The views of a scene show one set of named points, each view turned or mirrored, and shifted as a whole, with a little noise and some points left out.
In the rows, zero is written as 100.

Scene 1
View 1
Z_715: [95 102 103 97 99 103 110 92 107 111 86 95 106 96 99 97 105 100 110 99]
Z_769: [95 105 101 86 96 101 99 102 106 129 85 86 111 102 109 89 111 107 101 94]
Z_436: [88 68 112 81 104 98 114 94 95 97 97 116 80 97 98 108 107 105 100 96]
Z_758: [90 71 112 71 102 93 103 99 94 111 99 109 89 103 112 98 114 110 92 94]
Z_620: [92 91 104 91 95 106 111 99 101 117 87 98 92 101 94 101 104 107 104 92]
Z_560: [94 120 91 113 84 123 119 105 108 134 73 80 97 103 77 101 96 108 116 86]
Z_789: [90 91 101 91 91 109 110 105 98 125 86 94 88 104 93 102 105 110 101 87]
Z_312: [90 75 110 83 104 99 112 94 98 100 96 111 88 97 100 104 107 104 101 97]
Z_474: [95 92 111 89 108 92 107 84 109 93 92 106 109 91 110 98 108 95 107 107]
Z_27: [92 92 106 90 101 100 109 93 104 107 90 101 100 97 101 99 106 103 105 98]
Z_54: [94 105 101 99 94 108 110 97 106 120 83 90 103 99 95 97 103 105 109 93]
Z_807: [89 73 110 72 101 95 102 99 94 113 98 107 89 102 111 98 114 110 93 94]
Z_884: [88 70 108 93 100 109 127 94 96 93 93 117 70 95 81 115 98 103 108 92]
Z_335: [94 92 107 89 103 98 107 92 105 105 91 101 104 95 105 97 107 100 105 101]
Z_59: [91 88 103 102 99 110 124 92 104 99 87 106 86 93 83 111 98 100 113 95]
View 2
Z_789: [92 91 96 117 102 99 105 117 111 95 109 95 98 107 95 102 90 107 94 104]
Z_436: [103 89 83 98 114 87 98 112 110 106 92 114 86 87 83 95 97 115 102 95]
Z_560: [106 93 104 136 91 107 113 107 99 84 124 67 115 111 111 107 84 98 96 108]
Z_620: [100 93 93 113 98 96 106 111 107 97 106 99 100 102 94 102 90 107 98 104]
Z_807: [85 93 85 97 99 87 102 119 117 108 94 127 92 103 81 100 92 113 100 105]
Z_27: [102 95 87 103 94 90 107 106 104 100 101 110 104 100 92 102 89 107 105 105]
Z_335: [102 97 85 100 89 88 108 105 102 101 100 114 107 100 92 102 90 106 106 106]
Z_474: [108 100 79 92 87 82 108 97 98 104 95 123 109 95 91 99 89 106 113 104]
Z_54: [102 96 94 116 88 97 109 106 102 94 111 96 111 108 100 106 86 101 102 108]
Z_312: [102 91 84 99 106 88 100 111 109 105 94 115 92 93 85 97 95 112 102 99]
View 3
Z_59: [88 120 103 88 95 109 97 112 104 83 109 99 106 112 102 101 103 99 76 96]
Z_884: [83 134 100 89 93 121 102 124 105 90 123 104 113 100 102 103 104 97 77 98]
Z_758: [109 122 115 96 70 107 118 115 116 83 122 116 132 99 114 91 84 106 95 110]
Z_769: [111 95 124 93 84 82 109 90 115 74 100 114 116 116 116 89 85 114 95 103]
Z_54: [99 100 117 89 95 89 101 94 110 78 101 108 107 117 110 96 94 109 86 98]
Z_27: [102 109 112 92 87 99 105 104 111 78 104 105 113 113 109 95 94 105 86 101]
Z_474: [119 114 109 98 73 112 106 110 112 70 95 91 118 118 104 89 96 98 85 105]
Z_807: [113 120 116 98 70 106 117 113 116 81 118 115 131 102 112 90 83 106 95 110]
Z_335: [111 111 112 95 80 104 106 105 112 76 102 102 116 114 108 91 92 103 88 103]
Z_312: [104 121 110 93 78 109 110 114 112 83 116 108 123 104 109 94 91 103 89 105]
Z_715: [105 104 114 92 88 97 102 100 110 75 98 103 110 118 108 93 96 105 85 100]
View 4
Z_715: [90 100 106 95 105 88 99 103 107 97 99 99 88 109 109 92 103 102 107 99]
Z_54: [87 93 103 99 100 89 101 107 112 93 99 99 80 111 116 92 105 105 107 103]
Z_27: [92 103 109 88 110 95 93 104 103 101 96 102 92 111 112 93 98 105 105 99]
Z_560: [80 80 100 115 87 88 109 108 124 75 101 104 60 115 126 89 114 103 116 107]
Z_620: [91 97 108 91 106 99 93 107 107 95 94 106 83 115 124 91 99 109 108 103]
Z_758: [96 103 110 74 117 105 82 116 100 116 90 99 94 116 125 98 88 123 99 108]
Z_335: [93 106 109 87 111 92 95 104 102 105 97 99 95 108 108 93 97 105 103 98]
Z_312: [98 108 113 81 118 105 86 102 95 104 89 109 98 117 121 91 92 108 105 97]
Z_769: [85 92 101 91 101 87 100 118 116 108 101 87 81 106 110 101 99 116 100 110]
Z_436: [101 111 117 78 122 113 82 100 90 102 86 115 99 120 128 88 91 108 107 96]
Z_59: [94 103 110 97 110 102 94 91 99 83 92 117 88 119 124 83 103 96 114 92]
Z_884: [100 111 117 87 120 111 85 91 90 89 86 123 96 122 130 81 97 99 113 90]
Z_789: [89 92 106 92 104 102 94 112 111 96 93 105 76 119 131 92 99 115 108 108]
View 5
Z_54: [93 109 92 104 93 91 112 100 90 96 117 79 97 81 95 114 107 109 95 85]
Z_312: [92 100 100 97 76 96 119 107 112 89 117 94 86 85 84 90 101 105 102 112]
Z_807: [89 104 84 104 74 95 118 119 118 90 120 92 84 75 86 81 104 109 95 111]
Z_884: [91 97 119 96 68 95 120 94 104 76 111 94 92 102 78 101 97 95 113 116]
Z_474: [108 96 95 86 94 103 115 97 110 109 119 94 85 78 93 92 105 110 97 103]
Z_758: [86 105 86 105 71 94 119 121 119 87 119 92 83 77 84 81 102 109 96 112]
Z_789: [82 111 93 112 79 88 114 110 94 80 117 79 95 85 87 109 104 107 97 96]
Z_715: [96 107 91 101 92 93 113 102 96 98 119 82 94 79 95 108 107 110 93 91]
Z_59: [96 100 114 94 83 95 115 90 95 86 113 89 94 96 86 110 99 100 107 103]
Z_620: [89 108 96 105 83 91 115 105 97 87 116 82 94 86 88 107 104 106 98 97]
Z_335: [100 102 92 95 90 97 115 103 104 101 120 89 88 79 92 97 105 110 95 100]
Z_436: [91 99 105 97 69 96 120 106 114 83 116 96 86 89 80 88 98 102 106 118]
Z_769: [91 112 76 108 93 91 111 113 96 101 122 78 93 69 98 104 109 116 86 86]
Z_560: [85 116 99 112 95 84 107 94 69 85 114 66 108 89 96 138 107 106 95 74]
Z_27: [96 103 94 98 87 95 114 103 103 96 118 87 90 82 91 100 104 108 97 99]
View 6
Z_807: [79 120 96 88 81 105 107 111 105 71 102 106 101 100 100 108 111 109 131 92]
Z_884: [81 131 83 68 79 101 89 87 118 104 107 99 117 109 93 114 91 85 125 95]
Z_59: [77 115 91 78 83 98 91 84 109 107 103 94 109 114 87 113 87 91 111 93]
Z_789: [85 104 95 86 91 94 99 95 113 91 105 98 87 98 96 116 106 96 110 82]
Z_758: [81 122 93 86 81 106 106 110 108 72 104 107 101 97 102 109 112 106 133 92]
Z_560: [84 80 101 92 99 84 92 79 109 113 101 86 76 106 83 121 93 90 82 77]
Z_312: [77 123 92 81 80 104 100 100 107 86 103 102 110 107 95 109 101 101 127 96]
Z_620: [81 108 95 84 87 96 96 91 109 96 103 96 97 106 91 114 97 95 111 87]
Z_436: [80 131 87 75 78 106 97 100 111 87 106 104 114 105 97 110 100 97 132 96]
Z_335: [72 108 101 94 83 104 102 100 96 86 98 98 105 111 89 108 98 109 116 95]
Z_54: [78 95 104 94 91 95 99 93 100 94 98 94 91 109 87 114 97 102 100 86]
Z_715: [73 100 103 96 87 99 101 94 97 92 97 95 101 112 86 111 96 106 107 91]
Z_769: [78 91 108 104 92 96 108 105 96 80 97 97 84 103 90 112 109 111 105 84]
Z_474: [65 112 102 95 78 108 104 101 89 84 96 98 116 118 85 105 93 114 119 100]
Z_27: [75 108 99 91 85 101 101 97 100 87 99 98 103 110 90 110 98 105 114 92]

Which points are out of place in each view (at most two, in the order of its rows)? Write none if all are in place.
view 1 -> Z_807
view 2 -> none
view 3 -> Z_27, Z_312
view 4 -> Z_758, Z_884
view 5 -> Z_715
view 6 -> Z_620

Scene 2
View 1
Z_354: [90 113 112 113 111 82 111 117 94 84 87 90 99 87 98 81 107 111 107 95]
Z_53: [90 110 106 103 108 85 109 127 98 84 89 96 89 89 100 82 105 110 111 93]
Z_749: [102 104 92 80 93 105 92 175 112 79 105 130 42 82 110 62 85 125 130 98]
Z_92: [71 101 101 110 115 59 124 89 95 86 81 65 125 94 103 113 116 86 91 92]
Z_815: [96 121 121 118 113 88 113 116 92 85 85 95 97 87 93 73 110 117 110 93]
Z_430: [81 93 85 86 101 76 105 135 106 82 96 96 83 89 112 98 98 99 109 94]
Z_407: [91 109 106 115 110 77 104 122 91 81 94 88 101 85 101 81 105 113 105 98]
Z_765: [94 115 112 97 107 97 115 132 103 84 84 108 75 90 98 75 103 113 119 92]
Z_284: [87 98 92 96 102 77 101 135 102 80 99 95 86 85 109 89 99 107 108 95]
Z_131: [80 111 112 117 117 68 121 93 91 85 79 72 120 92 98 99 117 97 96 92]
Z_401: [96 111 109 97 105 96 109 139 102 83 89 109 73 88 101 73 101 115 119 93]
Z_708: [86 96 88 88 101 80 104 139 105 81 98 99 80 87 110 90 97 103 112 95]
Z_9: [86 122 129 115 120 87 133 92 94 89 67 86 107 97 87 88 120 101 106 87]
Z_991: [78 111 116 104 115 78 135 93 101 90 70 82 107 98 95 103 118 89 104 87]
Z_597: [73 99 101 91 110 73 130 103 106 89 75 81 101 99 102 110 113 85 103 85]
Z_375: [83 96 88 90 103 77 106 133 105 82 95 94 84 89 110 94 100 100 109 93]
Z_480: [97 109 102 105 106 87 97 141 98 80 99 104 81 83 104 72 98 120 113 97]
Z_25: [97 116 114 107 108 95 108 132 97 83 89 106 81 86 97 69 104 119 115 95]
View 2
Z_765: [105 102 94 109 107 80 83 104 86 95 96 125 75 96 89 89 110 97 114 80]
Z_480: [91 113 88 115 116 82 82 96 78 101 97 112 70 106 100 76 110 95 120 92]
Z_815: [103 105 86 109 109 86 92 90 71 92 112 102 87 86 94 86 118 107 117 70]
Z_991: [116 97 93 120 80 89 112 103 99 97 121 85 94 72 84 99 115 126 104 74]
Z_749: [85 112 99 109 126 70 60 111 88 104 70 155 50 127 94 75 99 71 123 105]
Z_25: [99 106 88 108 114 82 83 95 73 94 99 117 77 96 94 85 113 97 119 78]
Z_131: [108 106 85 124 85 92 114 93 88 99 127 69 95 75 93 89 119 129 108 77]
Z_53: [100 107 91 117 104 83 91 99 86 100 104 105 78 94 93 84 112 105 115 85]
Z_284: [91 113 92 125 102 82 91 102 96 109 101 100 69 105 96 79 107 102 114 102]
Z_375: [94 111 96 127 96 80 94 107 105 111 100 101 69 103 92 83 105 105 111 103]
Z_597: [112 99 97 128 75 86 111 110 114 106 115 85 84 81 84 96 110 124 103 89]
Z_9: [121 94 88 109 90 90 106 96 82 87 123 91 99 67 87 100 120 123 108 59]
Z_430: [93 111 97 130 94 80 94 108 109 113 98 100 67 106 91 81 104 105 112 106]
Z_401: [100 106 94 110 111 79 80 104 84 97 93 124 73 101 91 84 110 93 117 84]
Z_92: [108 107 88 133 74 93 122 98 105 107 130 57 93 75 91 89 116 135 104 87]
Z_407: [94 115 84 119 110 87 93 89 74 100 109 92 79 97 100 76 114 107 119 86]
View 3
Z_749: [72 94 132 42 100 100 73 96 80 118 112 130 127 74 77 113 127 54 65 100]
Z_407: [98 97 103 97 98 121 92 103 87 96 100 105 107 73 99 105 88 106 98 93]
Z_597: [99 80 93 108 84 124 101 96 84 95 100 119 96 121 107 125 70 121 92 104]
Z_401: [100 90 114 69 92 109 91 93 86 105 106 123 113 81 92 105 102 82 83 96]
Z_480: [90 97 113 77 99 114 85 100 85 102 104 113 113 69 91 106 103 87 88 94]
Z_92: [100 87 85 129 90 132 104 105 87 87 95 105 90 108 111 121 61 139 106 98]
Z_430: [71 89 108 90 98 118 82 106 81 103 104 117 109 101 92 129 93 102 81 103]
Z_25: [103 92 112 73 93 110 91 93 86 103 105 120 112 76 94 102 99 84 88 95]
Z_131: [111 90 90 117 88 128 105 99 88 88 95 106 95 93 109 108 66 127 107 95]
Z_815: [119 94 104 88 89 117 100 92 89 96 100 114 106 71 103 93 88 98 99 91]
Z_991: [116 80 90 108 80 123 109 91 85 92 98 118 94 111 113 112 66 120 100 99]
Z_354: [108 94 101 95 93 120 98 97 89 95 101 112 106 78 102 102 86 106 97 93]
Z_708: [75 89 110 85 98 116 84 103 81 103 106 117 110 94 91 123 97 95 81 101]
Z_284: [79 94 108 89 99 117 85 105 83 100 103 112 109 87 93 120 94 99 87 99]
Z_375: [76 89 108 89 96 118 85 104 80 101 104 116 107 99 94 125 92 100 83 102]
Z_53: [99 91 106 86 93 116 93 96 86 99 104 116 108 84 100 109 91 97 91 95]
View 4
Z_815: [103 85 95 91 93 109 84 117 103 113 86 93 106 110 93 82 109 93 91 106]
Z_407: [102 84 106 94 93 105 88 105 85 113 80 94 102 99 102 90 106 90 89 106]
Z_53: [106 94 103 88 96 102 90 100 90 116 84 99 101 109 103 83 113 91 96 102]
Z_480: [104 97 92 86 96 106 95 99 84 123 93 95 106 94 107 95 125 99 102 100]
Z_131: [100 74 129 103 92 101 80 106 92 100 63 96 96 121 95 73 83 74 77 111]
Z_597: [109 92 134 95 97 92 89 85 90 104 65 105 84 136 106 65 93 74 92 103]
Z_9: [105 79 111 96 93 106 78 118 115 102 75 96 98 138 85 62 90 81 83 109]
Z_991: [107 84 126 97 94 99 83 101 103 100 66 102 89 139 95 62 88 75 87 107]
Z_25: [106 96 87 86 96 107 91 108 99 120 94 95 107 106 100 85 123 99 99 101]
Z_749: [113 126 72 69 103 101 110 80 85 142 112 103 106 91 122 101 162 114 129 89]
Z_765: [110 104 90 82 99 104 95 98 102 121 95 99 101 116 103 78 124 97 107 99]
Z_708: [109 104 110 85 98 95 100 79 76 121 82 104 94 104 117 90 122 92 106 97]
Z_375: [109 101 115 87 98 95 98 79 76 118 78 106 93 108 117 87 117 88 104 97]
Z_430: [109 103 119 87 97 94 100 75 72 118 77 106 92 106 118 88 116 87 105 97]
Z_354: [102 85 105 93 94 104 87 107 94 111 82 95 102 109 99 82 105 89 89 105]
View 5
Z_815: [100 90 86 105 97 99 95 85 98 127 95 95 116 84 107 113 82 110 89 95]
Z_430: [90 93 98 98 79 100 94 115 103 109 103 89 89 113 129 80 103 113 90 108]
Z_284: [94 98 97 103 79 99 95 106 103 117 101 87 93 103 125 86 100 113 92 105]
Z_597: [92 74 81 88 112 100 99 112 100 82 97 107 108 116 113 86 98 116 95 98]
Z_354: [101 92 85 102 96 99 98 91 102 118 95 94 112 91 111 103 90 112 92 94]
Z_401: [88 91 103 107 81 103 82 103 92 138 104 91 98 94 118 108 85 107 82 111]
Z_708: [89 93 100 100 80 101 93 115 101 112 104 90 89 110 126 82 102 114 89 108]
Z_480: [95 102 101 110 73 100 90 97 100 138 101 84 96 90 122 100 91 110 87 105]
Z_131: [107 82 70 92 117 96 113 92 108 82 88 104 122 100 107 91 97 118 100 84]
Z_53: [96 91 93 103 90 100 93 98 100 122 99 93 104 96 116 101 91 112 90 102]
Z_25: [94 94 98 109 85 102 87 93 94 138 100 91 104 87 113 111 83 109 84 104]
Z_375: [91 93 97 100 82 101 95 112 103 111 103 90 91 110 126 83 102 114 91 106]
Z_9: [98 73 74 94 122 101 96 89 96 101 91 110 130 93 97 116 79 111 91 89]
Z_991: [96 71 75 89 121 99 100 101 98 86 93 110 120 107 104 100 88 114 94 92]
Z_92: [108 82 67 88 118 95 116 97 111 70 89 103 119 108 111 79 105 119 104 83]
Z_765: [86 86 101 104 86 105 81 103 90 133 102 94 101 97 114 112 83 107 82 109]
Z_407: [104 98 86 105 88 98 102 89 105 119 95 88 108 89 116 96 94 114 94 93]

Which points are out of place in each view (at most two, in the order of its rows)? Write none if all are in place.
view 1 -> none
view 2 -> Z_407
view 3 -> Z_25
view 4 -> none
view 5 -> Z_708, Z_131

Scene 3
View 1
Z_405: [117 131 96 74 92 102 100 104 97 104 85 110 83 84 99 110 100 99 96 113]
Z_823: [143 134 95 102 102 85 64 114 118 124 105 96 101 94 97 104 91 85 106 122]
Z_295: [94 106 98 90 92 102 105 99 80 104 74 103 110 118 82 87 97 100 76 92]
Z_76: [107 116 97 85 92 100 99 103 92 109 81 105 99 104 90 96 96 98 86 101]
Z_461: [127 118 92 85 94 90 75 111 109 127 91 96 99 106 100 93 88 90 97 109]
Z_171: [129 121 90 81 94 90 74 112 110 128 92 98 95 101 104 96 89 92 98 111]
Z_346: [104 118 105 115 99 97 95 101 89 100 86 103 118 112 73 95 99 93 83 101]
Z_41: [125 136 96 78 94 98 93 107 104 106 90 110 82 79 101 114 98 95 101 117]
Z_551: [120 124 94 79 93 96 89 107 101 116 86 104 92 96 100 100 94 95 95 109]
Z_168: [147 132 92 101 102 81 56 116 123 134 108 93 102 98 99 100 87 84 109 121]
Z_81: [125 143 104 101 100 95 92 107 103 96 97 111 95 78 87 119 105 93 101 123]
Z_451: [138 139 101 118 106 84 68 111 115 113 107 100 109 93 85 108 97 84 104 124]
Z_594: [122 116 89 73 91 94 82 109 103 127 85 99 91 104 104 92 87 95 94 106]
View 2
Z_451: [105 88 79 129 73 97 99 87 101 113 71 74 65 107 93 94 81 111 117 122]
Z_405: [87 89 86 106 98 127 119 103 98 120 95 99 100 96 106 89 77 95 113 103]
Z_551: [98 90 90 116 91 110 108 103 93 120 97 86 91 94 104 92 79 92 115 100]
Z_461: [99 86 97 127 88 106 105 101 94 124 98 76 85 92 100 88 76 93 115 93]
Z_41: [86 86 84 113 93 128 118 98 102 120 87 96 95 99 105 89 74 102 114 107]
Z_168: [98 75 96 146 74 98 102 85 104 127 73 62 65 103 92 86 69 115 118 104]
Z_823: [98 80 91 137 77 101 104 88 104 122 74 71 70 105 94 88 71 113 117 109]
Z_76: [102 97 91 109 94 108 106 111 86 118 108 89 96 89 105 92 84 80 114 95]
Z_594: [95 83 102 128 94 111 109 105 93 129 102 77 91 89 103 85 71 90 115 85]
Z_81: [95 92 72 107 85 117 112 95 101 110 77 99 86 106 102 95 81 105 113 125]
Z_295: [113 106 91 103 93 98 100 119 75 112 123 89 98 82 106 96 92 64 112 93]
View 3
Z_594: [84 90 110 93 102 107 116 123 99 109 101 88 109 95 103 115 114 99 103 119]
Z_41: [113 83 92 67 104 128 113 116 90 102 92 99 121 89 107 112 96 105 94 115]
Z_461: [91 90 107 99 99 121 115 118 103 114 100 95 116 93 104 110 116 110 103 125]
Z_451: [112 83 95 102 96 158 107 97 107 116 99 115 119 94 102 93 113 128 99 122]
Z_823: [107 88 96 102 96 145 116 107 106 116 98 106 129 92 106 99 114 126 99 134]
Z_76: [91 86 106 81 107 115 105 114 95 102 100 98 94 96 97 112 105 95 103 97]
Z_168: [103 89 100 111 94 144 118 111 109 123 101 104 135 92 108 99 122 129 99 144]
Z_81: [121 80 87 72 103 147 105 102 94 101 92 113 114 90 103 103 94 114 94 105]
Z_551: [98 87 104 82 103 118 112 117 96 106 97 96 112 93 103 112 106 102 100 113]
Z_346: [86 85 109 100 106 129 96 99 104 106 105 109 80 101 93 102 113 103 105 87]
Z_171: [94 90 105 96 99 121 117 120 101 112 99 94 122 92 105 110 114 110 101 129]
Z_295: [81 85 111 86 111 110 94 108 97 98 103 101 69 101 90 111 107 87 106 74]
View 4
Z_461: [96 111 94 115 90 115 96 101 110 101 114 84 104 85 106 101 78 100 97 118]
Z_171: [92 113 91 114 90 116 100 103 111 100 114 83 103 84 104 97 78 102 93 122]
Z_451: [126 117 100 126 84 118 128 90 96 111 108 74 97 83 110 115 78 84 84 125]
Z_405: [76 103 91 114 95 110 116 104 115 117 116 98 100 89 89 96 108 89 75 109]
Z_823: [113 122 91 120 86 121 118 96 101 103 109 70 98 83 106 106 72 96 85 133]
Z_81: [102 108 96 124 90 113 138 94 103 123 113 89 97 88 95 107 105 78 68 116]
Z_76: [87 96 103 114 94 104 98 100 116 117 116 104 104 88 103 102 100 90 97 96]
Z_41: [81 110 87 116 93 114 122 103 111 114 114 90 99 87 89 97 102 88 69 117]
Z_346: [112 93 117 120 89 100 101 91 108 122 114 105 104 87 116 114 95 83 106 89]
View 5
Z_594: [87 99 88 107 106 90 80 96 97 131 113 101 82 93 102 125 106 99 98 98]
Z_823: [88 111 86 100 115 83 68 96 127 108 122 116 81 93 123 113 84 99 116 101]
Z_461: [87 107 91 108 111 88 78 94 108 124 118 105 79 90 109 122 101 95 105 100]
Z_168: [90 111 79 100 117 81 60 95 125 116 121 121 76 89 129 120 84 100 116 101]
Z_346: [79 110 120 110 106 91 112 90 114 103 124 85 84 92 88 110 112 80 112 104]
Z_295: [79 101 117 114 100 95 119 91 95 117 116 77 87 94 73 115 123 84 99 101]
Z_76: [82 99 102 109 100 92 103 95 99 116 114 91 89 100 84 113 112 93 100 100]
Z_451: [84 114 96 98 116 82 80 95 138 92 126 114 84 95 118 104 83 94 124 103]
Z_405: [83 90 82 100 97 91 94 103 101 112 107 105 100 114 87 105 99 109 98 99]
Z_171: [88 104 86 105 111 88 74 96 106 126 116 109 80 93 111 121 99 99 105 98]
Z_81: [83 101 91 97 103 87 95 101 124 92 117 109 99 109 99 97 89 102 114 102]
Z_41: [84 92 77 98 99 89 87 104 108 108 108 111 100 113 96 103 93 111 103 99]
Z_551: [84 99 88 104 103 89 88 98 103 119 112 102 88 101 96 115 103 101 102 100]
View 6
Z_451: [111 110 96 105 104 120 110 105 143 129 75 90 142 99 86 115 85 130 107 84]
Z_405: [121 97 82 103 104 94 103 117 120 102 83 105 112 97 89 98 113 90 110 96]
Z_551: [110 89 87 104 103 103 93 105 119 108 79 96 120 99 93 106 110 95 107 97]
Z_295: [96 77 98 96 85 82 92 99 108 101 98 100 109 69 111 127 100 87 97 107]
Z_594: [103 80 87 104 105 111 84 98 113 112 76 91 121 105 95 109 116 92 108 98]
Z_41: [124 102 80 105 107 101 105 116 126 107 79 103 117 102 85 94 111 96 112 92]
Z_171: [106 87 89 105 109 117 87 97 119 118 72 87 127 109 91 109 111 101 110 95]
Z_346: [99 86 102 96 88 93 101 99 121 112 93 96 124 71 107 132 89 107 96 101]
Z_81: [127 113 88 104 103 100 118 121 138 111 83 105 124 93 85 102 94 111 108 88]
Z_168: [106 97 92 109 113 135 93 94 134 133 65 80 145 117 85 111 98 125 111 86]
Z_823: [110 101 90 108 111 126 100 101 135 128 70 85 139 111 85 108 98 122 110 86]
Z_76: [105 84 92 100 94 92 95 104 114 105 89 100 113 84 101 115 106 92 103 101]

Which points are out of place in each view (at most two, in the order of its rows)? Write none if all are in place.
view 1 -> Z_346
view 2 -> Z_551, Z_461
view 3 -> Z_594, Z_295
view 4 -> none
view 5 -> Z_168, Z_81
view 6 -> none

Scene 4
View 1
Z_909: [103 114 105 111 94 98 103 87 117 104 124 113 86 105 105 100 98 98 108 85]
Z_536: [117 103 105 94 105 99 79 85 99 92 133 101 101 108 92 103 109 101 99 89]
Z_410: [109 110 102 90 107 96 84 81 113 91 135 86 102 108 94 111 99 106 95 90]
Z_377: [125 95 105 88 107 101 67 86 84 89 136 101 106 111 87 97 118 99 92 89]
Z_12: [128 93 114 109 97 96 84 90 88 94 137 145 98 108 90 92 126 92 114 93]
Z_517: [132 91 109 86 110 95 64 83 87 81 149 109 114 110 76 106 123 103 100 98]
Z_73: [134 86 106 88 107 104 59 87 69 87 137 110 109 112 81 90 128 96 92 89]
Z_672: [126 93 106 78 113 96 62 80 90 80 146 92 115 111 78 110 116 106 93 98]
Z_907: [125 96 110 89 108 94 71 82 94 85 145 108 108 109 82 107 118 103 100 96]
Z_664: [109 111 105 108 96 100 97 88 108 103 122 112 89 106 105 97 102 97 105 83]
Z_23: [113 106 102 90 107 100 80 83 104 92 134 89 103 107 93 107 102 104 94 88]
Z_214: [106 112 90 84 105 112 76 88 96 101 114 64 95 110 104 92 93 98 75 72]
View 2
Z_23: [100 90 103 109 114 104 118 109 84 104 74 103 86 93 98 108 96 102 100 97]
Z_214: [76 74 95 100 130 100 102 100 71 103 78 95 78 88 103 119 112 107 88 81]
Z_517: [115 108 109 126 109 114 135 115 100 114 80 109 101 110 110 111 121 93 112 123]
Z_907: [112 101 108 119 109 110 129 115 95 109 77 108 95 103 103 107 107 96 109 113]
Z_664: [100 77 99 111 98 98 113 102 98 95 97 97 105 91 90 107 81 110 99 85]
Z_672: [108 106 109 119 120 112 128 116 87 114 65 110 84 103 107 108 116 92 108 118]
Z_73: [105 97 106 126 114 112 129 109 100 117 89 102 104 113 118 120 133 97 109 117]
Z_410: [97 91 102 107 118 104 114 109 81 104 72 103 81 90 96 107 95 102 99 95]
Z_12: [118 93 105 130 87 105 130 106 115 105 107 101 125 110 100 111 100 103 112 111]
Z_536: [104 92 103 115 109 105 121 108 92 105 82 102 95 96 99 109 99 102 102 100]
Z_909: [101 78 98 109 94 96 111 102 96 94 97 96 104 88 85 102 71 110 98 83]
View 3
Z_907: [89 95 79 92 92 94 86 101 115 123 107 117 89 100 106 90 97 71 105 103]
Z_73: [93 97 76 94 79 79 114 107 124 117 103 142 95 87 94 91 110 77 95 104]
Z_909: [101 109 111 98 112 105 98 96 94 108 100 98 87 133 104 98 84 101 112 93]
Z_410: [91 96 89 88 107 97 82 97 97 105 104 93 80 112 113 81 100 90 108 111]
Z_672: [85 88 71 88 90 87 81 102 118 119 107 114 86 91 110 81 108 70 102 114]
Z_377: [91 97 81 91 91 87 100 103 114 113 103 121 89 96 103 87 106 81 100 107]
Z_664: [101 109 107 98 108 99 103 98 97 107 101 104 87 128 102 96 88 100 110 95]
Z_517: [88 94 71 93 83 89 90 105 123 130 108 128 93 92 103 92 101 65 101 102]
Z_23: [92 96 89 90 103 93 89 99 101 106 104 102 81 107 109 81 103 89 106 109]
Z_214: [95 98 95 87 105 82 107 97 90 79 97 99 77 105 106 70 121 112 99 123]
Z_12: [97 107 93 101 91 100 100 104 118 135 105 127 98 116 97 109 81 74 107 82]
View 4
Z_909: [85 92 85 100 111 102 100 86 114 114 115 119 100 93 85 116 91 101 111 103]
Z_664: [87 95 88 100 108 101 105 89 113 110 113 115 93 94 91 114 92 100 109 100]
Z_73: [94 113 118 95 91 75 124 107 105 83 95 100 57 93 108 100 112 107 90 91]
Z_23: [85 90 94 103 95 86 104 101 97 98 113 106 83 91 91 107 120 112 103 101]
Z_214: [93 80 70 109 78 107 113 110 87 103 119 88 80 97 109 113 118 117 112 105]
Z_377: [89 103 109 99 93 79 116 105 101 89 103 102 67 91 102 102 116 109 97 95]
Z_907: [84 103 116 98 100 70 107 100 104 89 102 112 74 87 88 101 119 109 95 96]
Z_12: [89 119 121 90 116 83 115 89 125 96 95 122 76 92 94 105 86 93 95 89]
Z_410: [84 84 91 106 96 86 98 97 95 100 117 108 90 88 85 108 124 114 107 105]
Z_536: [85 97 101 101 98 85 108 98 103 96 110 108 81 91 91 106 113 107 102 99]

Which points are out of place in each view (at most two, in the order of its rows)? Write none if all are in place.
view 1 -> Z_517
view 2 -> Z_410
view 3 -> Z_73, Z_12
view 4 -> none
